A landscape with many valleys, sampled at points; each row gives a point and its height.
A ball rolls from a point to the lowest of its 6 nearest points, and stops where none of them is lower. Distance is the straight distance between rows; heights are no part of it.
Sopil height 18.0: -1.48,-0.35,-2.29,-0.49,-1.68,+2.54,-3.97,+1.08
tapot height 9.7: -2.06,-2.10,-0.69,+1.95,+1.63,+3.13,-4.46,+2.54
Fol height 25.4: -7.81,-2.63,+0.08,-2.30,-0.83,+7.13,-1.24,+4.15
Muge height 53.4: +1.21,+2.52,+3.22,+3.73,+3.75,-8.52,+1.01,-5.71
goz height 43.2: +2.19,-2.76,-0.16,+2.02,+1.72,-7.36,-2.62,-3.97
zofi height 49.1: +0.99,-0.36,-2.90,+0.08,-1.14,-0.92,-0.17,+0.29
bufil height 16.3: +1.67,+3.06,+4.01,+0.50,+0.57,-6.41,-0.38,-6.29
lukap height 56.6: +2.67,-2.58,+0.00,-0.68,-1.38,-6.10,-5.04,-5.45
gez height 43.6: +0.75,+1.58,+0.78,-1.25,-0.97,+2.70,+5.68,+0.83
fuve height 36.8: +1.97,-0.95,+0.62,-2.05,-1.66,-5.52,-4.15,-5.60
tuk height 45.9: -3.30,+2.82,+0.11,+1.14,+0.07,+4.73,+2.69,+3.75
kag height 42.4: +0.77,+0.83,-1.05,+2.74,+3.21,-3.16,+3.42,+0.50
Livet height 11.0: +1.18,+0.84,-0.54,-0.83,-1.49,-0.46,+3.26,+0.26
ronap height 26.3: +1.41,-0.62,+0.23,+3.13,+3.97,+0.36,-3.50,+2.59
diso height 11.8: -0.90,+0.85,+0.42,-2.31,-3.60,+7.67,-0.40,+2.33
zit height 66.2: +3.69,-1.80,+1.33,+3.14,+4.15,-7.11,-0.18,-2.62
Zuk height 14.3: +1.31,+0.33,+2.99,-2.87,-1.37,-1.06,+2.97,-2.88
dopuv height 46.0: -0.49,+1.66,-1.69,+1.23,-0.02,+0.27,+0.37,+1.47
Kifed height 47.0: +1.50,+0.76,-0.98,-2.41,-2.16,-0.10,+1.32,+0.06
sor height 28.4: +3.95,-2.83,-1.30,+2.36,+2.15,-4.71,-2.79,-0.42
beke height 44.8: -3.95,+0.81,+0.06,+2.48,+2.55,+3.83,+1.02,+3.48
fenes height 21.0: -6.22,-1.88,+0.24,-3.03,-2.47,+6.44,-3.12,+2.82
bodok height 32.0: -2.41,+2.17,+1.88,-1.69,-1.49,+7.52,+4.22,+3.51
Ponom height 17.0: -4.06,-1.43,-0.31,-0.49,-0.68,+4.42,-5.35,+2.68
Vumaz height 32.6: -1.00,+2.45,-1.00,+2.04,+2.46,-2.50,+5.38,+1.67
fakef height 35.6: +0.90,-1.38,-2.23,+2.57,+2.15,-2.00,-1.23,+0.20
Nudu height 33.5: +0.93,+0.48,+1.10,-0.17,+0.36,-4.76,+1.56,-3.52
lesi height 34.7: -0.15,+1.23,-1.96,-0.64,-1.41,+2.89,-0.24,+1.80
Buge height 40.0: -1.39,+3.44,+1.03,-0.87,-1.00,+4.68,+6.37,+3.16
padig height 27.1: +2.39,+1.10,+4.18,-2.53,-2.34,-1.69,-0.86,-5.71
lesif height 39.1: +1.93,-1.94,-1.88,+0.82,+0.38,-4.21,-2.25,-1.81
runa height 49.0: -6.14,+1.71,+2.09,+1.21,+2.34,+5.82,+3.18,+4.24
dutub height 39.7: -0.83,+2.93,-0.86,+0.27,+0.57,+1.28,+4.90,+1.93
Riguv height 62.6: +2.77,-1.18,+2.54,-2.57,-2.48,+3.16,+4.20,-2.50
tonak height 25.5: +0.63,+0.32,+1.55,-0.54,-0.55,-6.70,-1.16,-5.19
tud height 18.2: -0.19,+1.58,+1.43,-0.52,+0.04,-1.71,+5.43,-1.19
pab height 27.4: -3.64,+0.33,-0.98,+1.13,+0.81,+3.34,-2.15,+2.67
magab height 30.2: -1.11,-1.06,+0.30,+3.72,+3.58,+1.03,-1.66,+3.08
vitob height 48.7: +1.18,-0.07,-1.62,-2.98,-2.93,+1.34,-0.02,+0.07
Komu height 44.4: -7.05,-2.07,+0.42,+0.72,+2.29,+4.79,+0.46,+4.37
tif height 49.9: +1.36,+0.73,+0.23,-1.86,-2.52,+2.60,+4.09,+0.23
Ves height 36.2: +2.16,-1.48,-1.01,-3.33,-3.76,-1.51,-1.95,-2.39
figam height 18.4: +0.27,-0.62,-2.01,+1.87,+0.91,+1.31,-3.15,+2.16
gaba height 50.6: -0.40,+2.77,-0.32,-1.25,-1.99,+4.26,+2.61,+2.31
dukab height 46.8: -4.95,+0.71,+0.32,+0.69,+1.38,+4.40,+0.47,+2.85
bonu height 39.6: +1.14,-0.60,-1.86,-1.65,-2.05,-2.14,-1.52,-1.35
Fasen height 32.5: +1.10,+0.65,+0.33,-1.71,-2.15,+6.52,+5.02,+1.31
Sigu height 43.7: +6.74,-3.54,+0.99,+2.30,+4.60,-7.51,-3.30,-0.97
legob height 47.2: +2.12,-1.39,-4.32,+0.26,-1.55,-1.62,-5.16,-0.78
boda height 9.1: +3.78,-1.62,-0.86,+3.37,+3.29,-2.94,-2.30,+1.89
bakiv height 63.1: +3.40,-1.75,-0.62,+3.55,+3.44,-5.09,+0.83,-0.52
riv height 19.2: +1.74,-1.01,+0.18,-3.42,-2.59,-3.90,-2.87,-4.61
bev height 13.2: +1.20,+0.65,+2.29,-1.96,-0.78,-3.82,-0.51,-4.57
mamo height 20.8: -1.48,+0.71,-1.49,-2.62,-3.34,+5.38,-2.77,+1.72

For each start below, name the point where the ball stops.
Muge | bev
Buge | diso
lesi | tapot

Call two points neighbours if one is among the 6 nearest of the other. Go from one point of each pair to the other, from neighbour to neighbour, staying as low as possible. Name the highest point that can't be avoided.
diso and bev | lesif
tapot and diso | mamo
Livet and bev | Zuk
